Points on a hilly landscape, in no order, each with its height.
From any point a climber takes the steepest step (rise divided by distance) to one of its 2 nearest points. It stops when none of these is higher. Distance is the straight distance between rows; heights are no part of it.
<1533> height 414: [112 123 134 119 100  71 176  97 148 133 131 236 148 108 167  92 141 155
  93 182 133 150 167 100 120 104  83 160 123 135 156 216 172]
<895> height 496: [139 128 117 124 159 150  78 129 146 112 119 101 124 123 108 121 148 112
 169 115 117  97 150 136 144 120 165 137 151 115 110 120  99]
<546> height 359: [134 129 140 114 144 131 121 138 118 161 106 163 164  61  94 177 116  58
  83  90 113 120 114 169 134  75 129  63 134 104 168  91 126]
<141> height 524: [160 108  91 120 184  83 116 159 134 102 110 173 176  81 119 108 139 116
 114 129 138 132  87 184 139 110 147 154 134 142 112 136 116]
<242> height 511: [123 125  97 101 135  95 160 150  92 116  96 189 152 124 120 136 137  96
  57  95 160 159  89 178 156  75 101 111 138 159 136 140 152]
<1447> height 473: [125 130 161 118  75 170 111 104 121 110 128  52 116 135 101 154 127 158
 175 160 125 113 138 119 131 163 174 135 119 144  83 110 164]
<1290> height 215: [ 96 146 140 135 107 134 106  99 187 155 146 159 138  94 153 158 102 118
 165 194 111 114 144  71 150 117 136 134 106 147 161 146 147]
<328> height 159: [136 123 114 119  76 103 158  98  85 176 134 164 164  86 132 170 112 123
  77 102 105 177  82 208 113  69 118  73 175 118 185 106 155]
<967> height 309: [130  75 115 166 108 108 177  88 121 165 157 166 149 149 139 147 149 128
 134  96 129 137  90 153 117 165 109 114 142 142 158 149 128]
<1849> height 413: [157 152 160 103 165 130  86 138 149 141  77 163 158  59  99 164 119  35
 114 112 119 115 126 127 155 100 151  91 130 109 145  89 117]
<475> height 449: [156 130 115 158 111 183  64 121 154 145 168 126  92  56  86 165  92 103
 138 120  89 133 157 103 146  77 144 111 181 115 113  93 102]
<599> height 440: [125 154 162 111 179 125  66 186 170 143 105 123 120  94 117 142 150  28
 145 113 104 142 148 101 182 127 155  90 131 131 111 121  90]
<955> height 377: [129 126 117 139  95 127 172 125  91 113 116 129 105 182 135 114 131 197
 127 195 165 124 128 136  62 172 110 178 102 164  85 163 148]
<1537> height 244: [ 97 112 112 153 156 156  78 137 158 130 152 101 118 111 152 133 107 133
 154 111 120 140 104  91 175 133 137 126 137 168 118 102 101]
<1668> height 521: [ 91 169  77 136 103 123  49 181 112 101  94 108 139  86 125 105 101 118
 139 105 121 185 129 121 149  37 143 129 147 103 101 109 119]
<974> height 393: [129 110  94 116 132 136 138 107 140 136 159 134 146 120 101 128 121 149
 145 125 130 100 126 127 136  91 137 120 138 126 146 156 112]
<1501> height 445: [107 139 138 121 102 154 214 128  78 136 126  80  82 180 157 155 114 175
  87 172 145 110 106 128  80 185  93 140  93 166  96  88 154]
<746> height 128: [122 100 117 140  99  99 156  57 108 171 155 170 145  83 136 155 136 115
  98  94 113 133  77 184 127 106 125  95 174 110 192 137 147]
<743> height 255: [106  99 153 116  89 128 195  80 146 141 171 120 131 133 144 145 163 181
 141 150 124  85 134 144  94 148 109 121 116 148 155 155 169]
<297> height 233: [101 123 117 170 114 132 146 105 168 147 153 130 111 115 147 150 106 113
 169 159 112 113  97  90 159 121 132 144  96 154 173 134 134]
<510> height 604: [ 88 136 127 136 188 111 100 178 125 146 132 140 114 105 159 171 129  26
 111  95 136 135  63 112 153 169 156 128  94 150 103  96 106]
<1032> height 580: [121 148 127 138 113 138  83 136 144 102 112  37  97 157 134  94 143 156
 184 166 101 107 148 115 127 146 150 168 115 135 103 110 100]
<1452> height 392: [124 116 169 116 132 158 121 161  94 102  62  48 107 163  99 159 133 143
 106 126 121 116 132 161 108 188 120  90 112 154  86  75 137]
<1762> height 195: [116 105 172 137  87 126 145  69 164 163 149 166 170  97 139 159 115 124
 157 189 107 101 146  92 112 154 130 139  99 131 156 159 175]
<1504> height 541: [ 99 129 140 139 129 156 153 120 133 136 135 106 100 205 135  89 166 151
 137  97 140 113 157 129 131 153 111 109 133 119 154 135 109]
<390> height 553: [152 116 128 133 195 135 179 157 120 106 131 107  92 169 161 104 124 128
  88 160 162  96 101 159  69 176 104 193 116 121  93 106 112]
<1637> height 48: [153 129  88 136  78  67 172 108 106 116 132 200 152 122 166 105 139 178
 106 140 134 191 124 122 132  77  90 125 149 129 172 219 164]
<329> height 610: [100 143 140  93  57 127 142 110 103 129  97 102 130 149 104 158 118 205
 144 184 122 102 177 129  94 128 123 111 109 163 125 148 195]
<1585> height 576: [117 145 131  94 118 124 149 140 109  75 101  64  86 183 127 137 129 157
 153 157 133  98 111 138 128 162 150 174  98 141 102 105 160]
<1072> height 656: [109 103 167 131  74 152 144  68  86 147 127  64 124 144  91 158 155 157
 127 121 103  85 136 155 106 180 127  96 115 149 128 118 156]
<341> height 268: [154 122 155 136 122 178  79 110 144 124 170  61  87  98  76 140 147 100
 147 118  76  99 169 111 161 147 151 131 153 129  79 111 118]
<1752> height 435: [109 107 127 143  90  85 199  93 163 142 145 210 123 128 162 115 146 152
 105 168 152 142 124 102 127 112  70 152 128 157 133 181 146]
<788> height 645: [ 94 176 123 127 116 132 148 159  94 136 150  47  53 169 171 157 107 149
 129 186 128 120  96 121  92 198 158 171  93 162  66  71 146]
<1575> height 551: [117 132 144 158  99 150 100 119 127 135 152  53 106 136 131 140 131 140
 173 153 129 104 104 114 111 205 193 169  99 157  80  93 150]
<1203> height 183: [150 130 147 111  78 141 131 118  80 158 112 128 163  92 112 181  77 110
  77  96  99 173 109 189 126  50 108  63 167  96 156  73 144]
<1051> height 232: [160 140 165 133  93 191 105  97 154 118 160  92 103  97  86 114 125 143
 154 143  93 118 191  96 166 100 127 126 170  95  94 121 130]
<60> height 462: [110 127  66 139 122  76 115 141 114  94 110 161 144  97 165  86 101 156
 116 137 158 164  76 116 152  79 124 186 145 141  94 168 137]
<1692> height 305: [122 152 121 124 137 154 123 141 134 154 135 132 110 119  95 144 110  70
 140  89 100 144 144 123 188  76 166  92 149 101 174 102 126]
<1295> height 281: [148 102 153 145 134 146 110 118 153 153 145 131 141  80  89 170 146  71
 111  72 101 111 137 149 146 108 125  57 148  95 165 105 120]
<177> height 286: [175 149 102 124 115 120  99 120  51 117  88 156 182  94 125 101 102 158
  76 107 113 202 130 173 151  50 115  83 173 101 168 156 131]
<1249> height 546: [131 124 163  85  60 124 154  74 119 153 145 135 155 112  93 151 124 195
 121 194 118  98 177 150  73 134 135 109 125 151 148 156 193]
<737> height 461: [144 121  88 107  97 128 162  89 126 153 157 177 148  99 121 137 111 155
 110 129 142 128 115 132 129  65 131  94 162 114 171 154 126]
<936> height 213: [129 153 151 136  83 181 100 114 122 156 125 159 123  53 133 168  47 137
 131 157  85 174 155  89 139  44 110 101 166 102 130  78 108]
<1485> height 79: [132 114 118 117 110 124 191  98 145  98 165 138  97 153 127 158 146 127
 164 143 141  99 102 122 136 132 140 168 116 118 121 144 150]
<1867> height 384: [101 132 121 141 140 136 148 139 151 152 150 118  98 178 133 115 129  91
 142  97 126 142 110 105 187 127 136 105 121 134 167 129 107]
<1759> height 495: [123 161 133 138 177 155 136 159 140 123 126 102  87 207 150  91 158 105
 135 108 140 126 149 111 140 163 119 113  98 105 146 123  75]
<518> height 366: [120 121 148  84  78 106 178  90 161 159 165 175 158  99 132  85 135 200
 121 151 115 135 177 135  86 102 117 123 150 105 202 157 176]
<450> height 741: [121 157 132 138 134 164 131 125 137 113 147  90  98 191 173  96 119 181
 151 165 151 138 140  74 100 177 103 154 102 130 113 112  88]
<21> height 390: [147 128 173 112 167 131  49 168 177 131 118 104 126  73 101 128 171  45
 146 115 100 103 164 115 140 150 163 123 160 113  67 113  90]
<1446> height 394: [139 123 167 155 195 139  86 132 133 145 128 112 140 121 139 142 158  81
 126 108 140  87 110 133 113 222 145 131 106 125  76  95  94]
<900> height 355: [113 103 133 133 102 138 160  85 108 134 136 145 132 161 121 103 130 166
 154 173 147 113 134 130 103 157 135 164 129 151 122 179 143]
<42> height 608: [167 132 111 130 185  95 140 160 122  76 119 134 144 153 135  74 165 169
 114 125 165 106 122 174 112 154 127 167 102 119  89 166 130]
<57> height 391: [150 123  98 148 124 102 176 137 112  99 136 141 104 166 154  79 129 193
 117 161 164 128 134  98  80 159 106 219 105 149  76 167 138]
<570> height 364: [110 123 180 148  76 166 133  87 172 163 194  96 117 104  99 154 135 138
 168 145  88 108 170  99 137 133 129  90 117 125 157 127 151]
<1573> height 44: [134 154  74 165 103  68 128 109  96  90 133 188 161  96 153  95 120 189
 109 112 135 177 135 100 110  89  94 127 107 118 163 233 156]
<1170> height 328: [180  90 152 103 162 120 116 123 122 156  95 157 194 101  93 120 149  78
 103 100 119 127 136 157 136 132 143  77 162 122 146 163 109]
<1815> height 590: [141 139 186  94 193 137  97 174 152 104  78 124 139 160 123  98 164  93
 149 115 149 110 173 117 120 179 136 128 116 111 104 130 110]
<829> height 660: [121 171 141 111 147 132  98 174 119 108 114  41  70 176 151 124 149 117
 141 156 122 118 123 147  97 201 168 157 104 136  78  52 100]
<1617> height 105: [123 114 126 163 153 124 161 138 166 119 181 111  95 154 157 143 117 123
 143 150 143 115  73 113 121 169 123 173  93 135 108 104 109]
<1094> height 520: [140 141  90 149 113 163  82 139 134 136 128 141 124  89  85 122  92 131
 145 112 108 149 171 110 141  46 130 111 167 104 131 112 100]
<738> height 333: [130 113 104 137 115  89 147 103 109 129 145 156 155 163 116  77 131 182
 134 120 127 143 151 135 125 118 102 124 143 114 157 196 126]
<1095> height 91: [111 113 158 138 112 127 189 108 148 110 179 108  84 179 138 158 134 142
 145 165 140 106  96 121 108 181 109 152  87 133 118 119 139]
<1629> height 627: [150 124 146 107 191 125 108 149 131  81  83 149 157 148 105  81 159 124
 138  92 142 118 165 147 129 150 132 139 123 100 124 140 128]
<675> height 618: [125 142 111 126 120 130 110 155 130 107 116  47  98 171 169  85 141 149
 156 164 135 107 113 122  85 175 167 189 111 132  87  93  94]
<688> height 354: [ 88 150 112 120  63 135 127 108 143 148 113 149 133  93 152  99 106 165
 122 111 113 168 170  96 123  40  90  86 156  91 217 147 132]
<1466> height 517: [100 153  89 145 135 101 119 159 161 108 149 132  99 150 150  96 128 122
 173 137 141 152  94  95 161 124 147 175 112 127 107 112  95]
<1194> height 525: [124 118 141 129 213 124 136 175 137 136  88 171 130 175 161 109 128  80
 103 109 168 121 119 134 115 167 112 130 128 128 142 136 107]
<1074> height 256: [121  81 117 177 129 113 134  96 100 159 150 150 154 116 134 175 143  88
 116  76 132 116  66 140 134 163 124  99 119 121 140 145 130]
<218> height 178: [101 123 184 118  69 143 136  84 141 153 134 119 145 144 117 144 116 142
 169 191 113 111 161  84 114 178 146 144 100 145 125 145 177]
<1531> height 676: [ 97 151 110 134 180  92  87 202 159 144 121 129 124 116 191 120 145  57
 126 111 139 134  76 124 145 152 168 144 126 146  85  71  81]
<3> height 747: [147  95 124 126 180  99 178 129 130 136 115 177 148  84 126 158 151  58
  90  94 134  82  85 158 149 124 131 136 116 140 147 143 150]
<819> height 334: [117 118 146 103  83 126 143  91 153 134 146 125 134 131  96  67 141 207
 128 105 122 128 196 126 103 108 104 112 155 109 194 147 161]
<1410> height 405: [128 115 120 159 127 101 195 109 148 130 156 166 114 164 157  88 135 185
 100 145 167 121 117 122 118 139  70 158 120 155 134 168 134]
<601> height 733: [148 117 100 113 160 104 108 164 120  92  64 174 167 133 107  98 143 109
 109  66 152 161 145 131 131 104 105  96 129 106 167 157 111]
<588> height 653: [132 122 116 118 143 142  86 164 126 130  62 153 153 109  96 129 139  75
 101  81 128 149 158 143 140  71 101  64 155 126 155 130 101]
<653> height 500: [ 93 150  92 121 109 133  73 163  64 100  79 123 171 102 108 106  88 132
 108 107 128 188 127 160 138  40 113 122 135 120 110 132 142]
<227> height 442: [148 168 161 138 212 134 105 185 165 155 153  77  90 145 172 129 142  55
 127 138 130 125 115 114 136 203 166 120  81 131 114  99  77]
<925> height 518: [125 149  73 111 101 131 133 121  99 140 112 166 140 108 114 123  93 143
  87 105 143 147 124 135 136  24 116  93 153 112 180 135 126]
<464> height 308: [136  99 115 166 126 147 101  89 118 146 151 142 160  88 106 172 126 102
 142  85 133 126  89 126 157 136 151 103 133 124 122 118 127]
<213> height 559: [194  99 102 132 186  81 142 152 129 107 131 145 167 130 112 111 160 142
 116 138 136 109 101 184 118 160 137 161 117 151 103 153 123]
<405> height 420: [118 145 186 121  75 158 118  99 186 166 166 128 116 109 109 129 111 138
 161 167  81 131 218  75 138 103 124 101 138 112 175 133 156]
<102> height 419: [ 85 170 134 112  98 135 190 163  91 114 106  91  81 173 165 142 104 194
 123 199 136 123 136  94  92 165 102 165  75 163  77 102 169]
<482> height 578: [149  95 108 132 136  80 206 125 125 133 107 183 134 105 139 140 158  90
  59  96 139 127  78 174 159  89  96 129 146 156 141 147 146]
<488> height 151: [124  99 144 134 142 113 141 114 152 126 183  97 115 148 106 169 136 100
 150  91 104  97 104 121 152 162 136 115  98 111 157 115 131]
<1073> height 201: [145 112 164 147 142 158 101 111 168 119 176  90  95 103  86 166 149  80
 135  84 101 109 136 120 165 146 145  84 116 117 164 102 121]
<1698> height 319: [137 109 119 139 106 153 135  90 138 148 116 144 141 128 110 128 162 124
 147  68  93 140 161 142 149  97 103  85 178 108 171 107 110]
<113> height 444: [127 128 113 124 172 130 117 144 137 116 131 110 121 160 126 114 148 126
 147 123 146  84 118 139 125 166 160 162 117 137  93 116 112]
<1801> height 493: [146 114 134 134 170 122  86 143 168 115 104 133 161  79 113 153 143  64
 135 108 134 112  91 138 155 137 159 117 122 125 115  97 110]
<1459> height 536: [137 132 174 118 174 152 115 161 160 131 108 102 109 166 114 108 163  61
 148 108 115 119 157 115 158 166 145 109 107 119 144 123  97]
<1807> height 279: [135 116 140 135  88 137 120  64 134 166 170 174 151  77 121 189  77 139
 163 146  95 132 150 106 110 102 132 107 153  96 164 120 136]
<272> height 194: [152 131 146 140 169 170  76 167 153 131 149  53  82 140 129 111 155  99
 150 109  93 132 158 103 153 185 158 132 126 157  85  96  78]
<1866> height 437: [ 88 106  98 132 129 117 185 138 126 158 128 159 113 169 147 134 139  90
 117  78 138 132  93 133 153 107 114 115 142 138 163 140 130]
<1479> height 494: [132 124 151  87  65 103 175  80 152 124 137 177 137 131 104 133 134 176
 121 198 134 102 172 124  80 136 115 151 102 155 158 158 187]
<1104> height 561: [136 132 140 119 204 115 143 172 148 141 121 143 101 176 159 136 126  42
 116 118 149 108  98 101 125 193 144 157 112 129 119 115 107]
<1530> height 362: [157 101 122 137 125 126 149  88 134 144 121 151 156 160 115 128 171 136
 139  77 126 120 136 164 133 146 118  96 154 131 165 129 125]
<718> height 242: [159 120 142 143  99 153 133  86 124 172 149 142 150  85 113 160  84 131
 135 110  95 137 136 140 144  68 130  83 183  72 160 109 123]
<1769> height 482: [143 160 196 125 203 138  92 182 171 157 110 108 104 116 152 131 160  36
 145 126 108 137 154  93 160 186 144  93  99 145 123 121  80]
<976> height 569: [168  75 120 136 165 108 177 118 135 120 131 143 155 123 121 141 152 111
 118 118 129  88  85 169 128 149 129 143 113 137 137 148 129]
<822> height 675: [164 126 132 100 168 123 120 132 119  98  94 163 167 117  92  74 160 132
 107  72 132 130 180 150 132 108 122 100 140  83 162 159 120]
<897> height 464: [ 76 130 116 137  95 115 167 100 155 134 143 203 139 117 143 131 118 134
 139 159 144 151 108  88 156  99  95 141 115 148 134 139 131]
<1154> height 344: [103 155 115 129 155 136 118 171 137 148 113 137 118 143 109 126 131  60
 134  84 120 146 126 117 196 102 143  94 112 141 148 112 109]
<1130> height 403: [148 166 143 154 172 138 121 147 146 142 168  57  62 167 157 117 133  92
 135 158 120 130 104 126 141 202 164 145  71 146 119  89  81]
<1179> height 396: [131 125 136 157 108 151  90  75 147 139 175 111 129 101  91 148 126 132
 163 126 129 106 120 104 149 157 160 130 122 138 106 109 131]
<1632> height 480: [ 87 146  67 124  97 107  93 142  79 110 101 155 165  91 147 112  80 157
 124 145 141 184 102 130 137  48 118 148 141 143 107 162 147]
<1669> height 356: [173 112 153  88 116 165 137  73 129 110 143 113 133 128  92 140 131 159
 138 111 122 103 164 161 119 113 153 104 167  91 158 123 147]
<1267> height 680: [117 121 142 105  84 146 163 111  83 121  90  73 125 163  97 151 136 189
 135 131 113  99 147 154 119 148 127 104 114 165 115 111 175]
<1843> height 668: [110 120 151 153 109 134 117 103  91 129 166  45  79 137 127 162 120 115
 148 140 108  98  86 100 116 218 167 167  63 139 114 113 149]
<527> height 316: [161 129 157 106  90 175 137  69 139 146 162 133 122 101 107 157  98 176
 155 138 101 108 188 118 102 103 144 113 166  94 172 112 148]
<509> height 41: [109 165  84 138  94  90 118 112 136 112 134 182 152 109 140 112 106 183
 135 125 145 147 157  82 123  62  89 114 115 106 165 186 146]
<1604> height 422: [154 106 161  98 147 138 136 150 103 107  75  84 135 184  94 134 152 134
 104 129 150  97 135 172  84 193 129 111 106 145 109 119 136]
<473> height 522: [147 116 141  99 175 121 203 162  78 107  94  96  95 193 143 115 148 135
  66 147 152  82 119 174  72 173 102 164 110 138 101 146 138]
<615> height 69: [147 115  85 125 132 105 177 125 153  85 142 171 112 132 136 147 139 127
 130 120 169 124  87 123 157  84 126 161 138 124 111 152 144]
<908> height 237: [ 91 125 102 117  77 151 130 109 113 124 122 150 140  79 135 183  72 112
 121 158 136 162  70 125 136  56 125 120 131 153 153 111 147]
<530> height 454: [105 136 151 120 102 160 115 126 169 111 155 112 105 137 109 120 117 162
 193 161  97 137 197  84 133 112 128 133 113 123 165 138 141]
<593> height 325: [143 143 134 158 109 163  79 109 162 139 186  87  88  97  93 141 130 100
 176 130  93 144 145  88 178 140 176 120 124 146 116 112 112]
<1286> height 700: [136 190 114 100 156 129 144 182 101 115 121  48  53 184 179 119 129 117
  99 173 143 108 109 135  82 188 156 186 100 133  74  61 117]
<1484> height 486: [141  99 130 117 120 127 233 127  94 123 144  92  71 185 142 139 143 160
  76 156 149  92 114 141  74 163  87 167 111 159  94 139 139]
<1298> height 59: [146 103  84 131 104 105 189 112 108 115 131 183 142 108 162 163 131 138
 114 136 145 160  76 135 154  70 107 135 156 157 122 180 152]
<1119> height 367: [177  94 161 111 171 121 113 114 127 140  98 142 178 122 102 139 167  80
 119 106 137  91 129 144 116 188 144 100 122 136 123 149 108]
<1791> height 310: [167 128 133 147 100 141  87  89 107 126 132 167 158  81 108  96  97 182
 129 143 102 178 186 127 135  69  99 104 189  86 134 165 110]
<1820> height 358: [134 140 136 125 160 106  53 193 178 115  96 108 129 116 146  93 181  70
 162 111 117 130 149 122 131 149 170 141 152 111  85  91  72]
<877> height 673: [158 156 155 110 190  90 110 200 152 115  93 127 150 152 151  75 164 114
 112 147 188 101 132 146  70 197 151 164 107 113  64 113 116]
<1565> height 307: [113 106 117 103 140 154  69 148 114 116 104 116 151  88 108 175  98  82
 116  86 105 164 110 133 165  81 126  95 162 147 112  92 114]
<97> height 670: [ 85 155 164 119 115 171 137 129 110 127 149  65  78 191 146 123 108 169
 144 187 131 144 145  93  95 191 115 137  96 147  99  97 114]
<1588> height 594: [133 156 135 107 202  91 100 210 162 129 104 122 105 174 160  91 132  66
 140 124 150 122 127 102 112 186 167 173 114 119 110 104  99]
<1014> height 424: [166 100 144 142 128 159 117  81 130 132 115 112 144 146  87 135 165 112
 133 101 132  93 136 149 128 174 144 107 135 134 130 123 115]
<1086> height 374: [ 85 135 107 101  71  95 168 112 127 142 120 181 143  93 167 112 105 167
  96 129 125 172 124 129 123  38  78 115 157 114 204 157 172]
<157> height 210: [163 114 146 154  99 165 104 123 112 155 128 131 144  61  99 179  77 107
 108 103  79 160 133 154 146  53  99  75 183  87 124  81 119]
<9> height 597: [147 129  85 150 206  74 134 201 123 102  99 162 108 157 180  78 135 110
 102 110 170 125 111 135  87 146 122 202 131 108  88 152 113]
<1552> height 625: [116 131  95 147 190  68 119 195 154 123 114 145 116 149 181 110 129  85
 121 118 159 122  75 139 129 137 137 185 141 122  76 109 109]
<1092> height 587: [127 141  97 128 155 118 151 173 110 101 130  86 101 161 177  71 138 163
 129 163 152 108 112 145  56 167 131 218 114 115  70  99 103]
<1262> height 477: [109 155  80 137 122  97 138 151 104 100 102 175 150 131 126 115 115 136
  94  96 169 161  95 147 173  59 100 130 122 137 122 137 162]
<1220> height 554: [ 87 150  74 141 129 110  79 167 149 106 129 131 130 116 130  93 120 124
 153 122 151 156 105 115 160  76 146 140 135 113 104 127 100]
<1251> height 395: [101 134 138  92  84  87 168  97 153 151 134 220 159  96 159  91 112 163
 104 155 124 153 175 101 106  79 102 133 142  97 204 182 178]
<1631> height 642: [140 146 136 111 175  97 127 197 131  79  96  91 129 165 121  73 151 144
 116 131 168  91 132 163  92 166 151 182  93 113  80 127 157]
<921> height 439: [144 121 186 170 163 167  93 118 121 150 144  76 104 148 123 153 163  76
 113  94 126  97 130 118 116 232 129  97  94 119 107  95  96]
<650> height 306: [103 109 111 127 118 128 159 123 111 145 112 159 146  82 107 166 120  65
  86  95 125 127  72 174 146  75 124  97 124 131 178 102 143]
<1098> height 345: [116 162 133 116  72 148 120 113 101 156 110 167 120  84 153 112  66 182
  94 106 113 184 178 106 104  28  92  80 180  71 193 117 118]
<400> height 397: [155 116 137  95 136 142 120 105 103  83 112  94 142 156  96 106 144 185
 138 124 136 103 161 170 121 129 145 127 141 117 121 158 154]
<542> height 272: [124 147 117 101  84 163 103 137  66 133  80 122 153 113 108 130 107 118
  82  66 101 185 167 150 144  33  84  75 174 110 143 105 135]
<1265> height 318: [155 138 102 125 103 100 114  81  89 127 141 175 164 108 122  84 110 194
 122 137 110 175 165 132 121  77 112 105 166  92 182 196 123]
<1022> height 292: [172 148 125 126  92 126 112 103  64 158 120 164 172  81 137 132  73 185
  88 135  91 197 145 163 141  44 104  72 190 110 154 127 119]
<1861> height 380: [148 140  83 152 139 105 159 133 120  98 130 143 128 164 157  72 137 181
 111 108 175 129 118  88 122 139  95 163  98 125 112 171 116]
<600> height 460: [113 139  88 116  92 103 134 111  80 139 112 177 168  88 153 131  72 161
  95 172 128 175 103 133 144  42 101 135 150 157 143 176 162]
<950> height 577: [145 133  89 131 142 143  95 147 125 140 107 151 148 108  81 116 106 109
 111  98 139 127 151 146 139  52 139  87 162  99 156 141 106]
<496> height 582: [148 125 136 108 196 112  90 170 158 101  83 164 176  93 113 100 152 101
 137 107 146 122 133 151 140 127 147 134 129 118 111 117 114]
<289> height 398: [135 153 205 134 173 153 105 151  93 149 128  45  84 160 131 164 138  67
  83 127 128 102 131 123  88 251 136 101  71 118 108  76 121]
<1687> height 589: [ 95 138  87 143 171  84  74 209 149 104  97 137 135 134 154  78 135 100
 140 101 161 145 107 135 130 110 155 152 137 100 101 131 107]
<596> height 280: [152 115 121 133 137  98 119 106 106 123 126 167 192  96 106 132 113 137
 103 120 113 172  93 185 174  90 108  91 151 131 137 126 127]
<1505> height 545: [127 134 112 132 122 145  84 113 136  93 114  90 127 135 122  87 136 169
 183 139 122 114 155 111 130 121 143 159 133 107 108 142 109]
<1313> height 123: [120 105 111 148 155 107 141 138 150 117 158 122 116 141 150 176 122  83
 152 106 121 124  60 114 161 149 130 139 104 123 123 114 112]
<818> height 219: [126 117 128 149 189 169  73 165 151 136 122 101 121 121 154 129 137  94
 137  87 123 136 116 106 161 160 145 114 135 159 103  90  76]
<954> height 471: [109 131 122 150 110 121 108 109 157 142 176 115 129 124 124 136 127 155
 182 160 131 103 118 102 117 172 161 173 106 162  83 111 134]
<574> height 613: [122 129 122  99 116 115 141 148  82  76  74  74 119 161 115 140 130 200
 126 155 135 113 116 170 103 155 126 140 104 155  79 112 154]
<999> height 516: [124 108 167 159 118 170 124  85  98 144 129  74 109 154 101 155 170 111
 124 102 127  79 124 145 108 214 136 107  94 136 123 106 125]
<1667> height 428: [140 133 159 106 102 158  92 118 112  77  98  57 113 152  83 133 145 156
 156 143 121 113 160 158 126 139 148 123 147 113  74 117 142]
<1709> height 488: [ 93 109 108 127 186 119 151 188 125 131 105 163 122 153 150 140 117  67
  99  92 154 139  84 131 148 125 111 129 122 153 131 123 116]
<929> height 262: [104  93 103 155  99 130 163 108 137 132 131 148 130  91 132 169 101  99
 132 128 122 131  61 122 152  86 119 130 117 143 177 122 142]
<121> height 530: [101 104 146 166 112 124 141  92 114 133 204 102  73 122 154 165 129 108
 134 131 127 101  79  69 123 204 142 168  61 129 141 147 148]
<91> height 605: [ 83 135 153 111 103 153 134 113 116 126 146  70  84 199 115 116 139 167
 153 145 116 117 167 106 120 161 113 121 116 143 127 132 117]
<1441> height 426: [107 140 118 133 112  96 123 129 154 139 142 142 124 160 152 118 112 175
 162 193 145 101 145  81  90 168 124 196 104 167  85 147 145]
<1184> height 407: [142 132  96 139 116  74 155 123 137 116 134 175 125 146 156 106 125 188
 136 169 146 118 156  72  95 135  95 212 108 164  99 198 151]
<1124> height 223: [112 130 127 114  75 151 109  99 115 148 112 179 165  62 132 168  50 150
 115 178 118 178 126 117 112  51 110 102 149 135 160 108 127]
<831> height 300: [162 129 117 136 115 130  79  94 105 126 112 159 171  71 113 132  74 168
 122 135  98 178 132 149 158  61 102 104 177 119 129 111 114]
<1025> height 472: [156  95 156 115 148 117 177 113 111 110 127 103 132 149 107 148 160 126
 103 127 137  68  96 180 105 188 135 143  96 137 115 132 158]
<682> height 365: [137 113 117 150 136 150  37 150 152 130 135 111 122  57  95 170 101  76
 127  93 100 143 124 128 159  88 148 109 178 130  98  86 114]
<1013> height 484: [117 149 118 120 111 149  97 114 146 113 154 148 125 101 109 107  99 171
 172 135 104 141 194  84 136  65 118 127 145  90 149 142 118]
<1331> height 490: [ 82 152 110 149 110 119 136 125 160 119 143 163 111 156 142 101 120 146
 173 161 146 146 135  75 140 120 107 157 100 125 139 150 112]
<1373> height 274: [102  99  98 127 140 147  99 146 125 124 119 126 158 118 126 140 101 125
 125  92 131 163  99 109 168 100 114 100 144 167 118 112 105]
<597> height 353: [130 107  96 117 151 104 138 125 118 114 127 143 156 156 120  99 132 140
 133 113 134 130 114 136 147 111 113 127 141 107 124 171  91]
<638> height 335: [117 116 129 104  90 115 131  81 125 140 145 170 157 140 110  92 111 174
 149 174 138 139 168 102 109 119 130 135 144 124 147 200 142]
<1347> height 383: [133 150 158 140 165 163 137 155  91 159 150  57 102 177 134 143 115  89
  93 153 147 100 111 142  69 223 139 134  91 112  86  73 114]
<317> height 409: [110 137 133 130 160 153 150 145  92 135 140  77  98 178 133 142 140 133
 120 139 146  79 112 152  89 195 146 149  98 149  73 102 128]
<1662> height 52: [165 111  77 143 116  81 192 139  98 105 128 183 134 129 154 105 159 151
  87 110 150 172 103 143 150  75 102 139 148 133 138 214 149]
<1362> height 303: [ 94 130 175 102  52 149 163  67 166 156 167 106 123 122 122 155 168 167
 155 149 100 100 172 118 101 149 124  98 112 135 167 119 171]
<941> height 621: [134 169 160  91 175 110  84 179 155 103 102  72  90 167 153 101 161  85
 146 140 135 104 136 129 124 195 189 162 110 128  92  90 114]
<1703> height 289: [ 99 118 117 128  76 160 131 110 105 150 113 150 161 101 130 139 127 145
 129  84  99 184 147 145 147  55  85  73 175 130 161 103 135]

Where does a climber stop that starts at each point below?
<157> => <1843>
<1154> => <1286>
<831> => <601>

Call two points neighbours if one is among the 2 nearest of the other. Go from one point of each pair to the other, from neighbour to neighbour, staying as high as possible. Name the lowest point that can't be avoided.
<1531>, <1286> => <1588>
<1531>, <601> => <141>
<1843>, <1552> => <1861>
<877>, <1531> => <9>
<3>, <877> => <213>
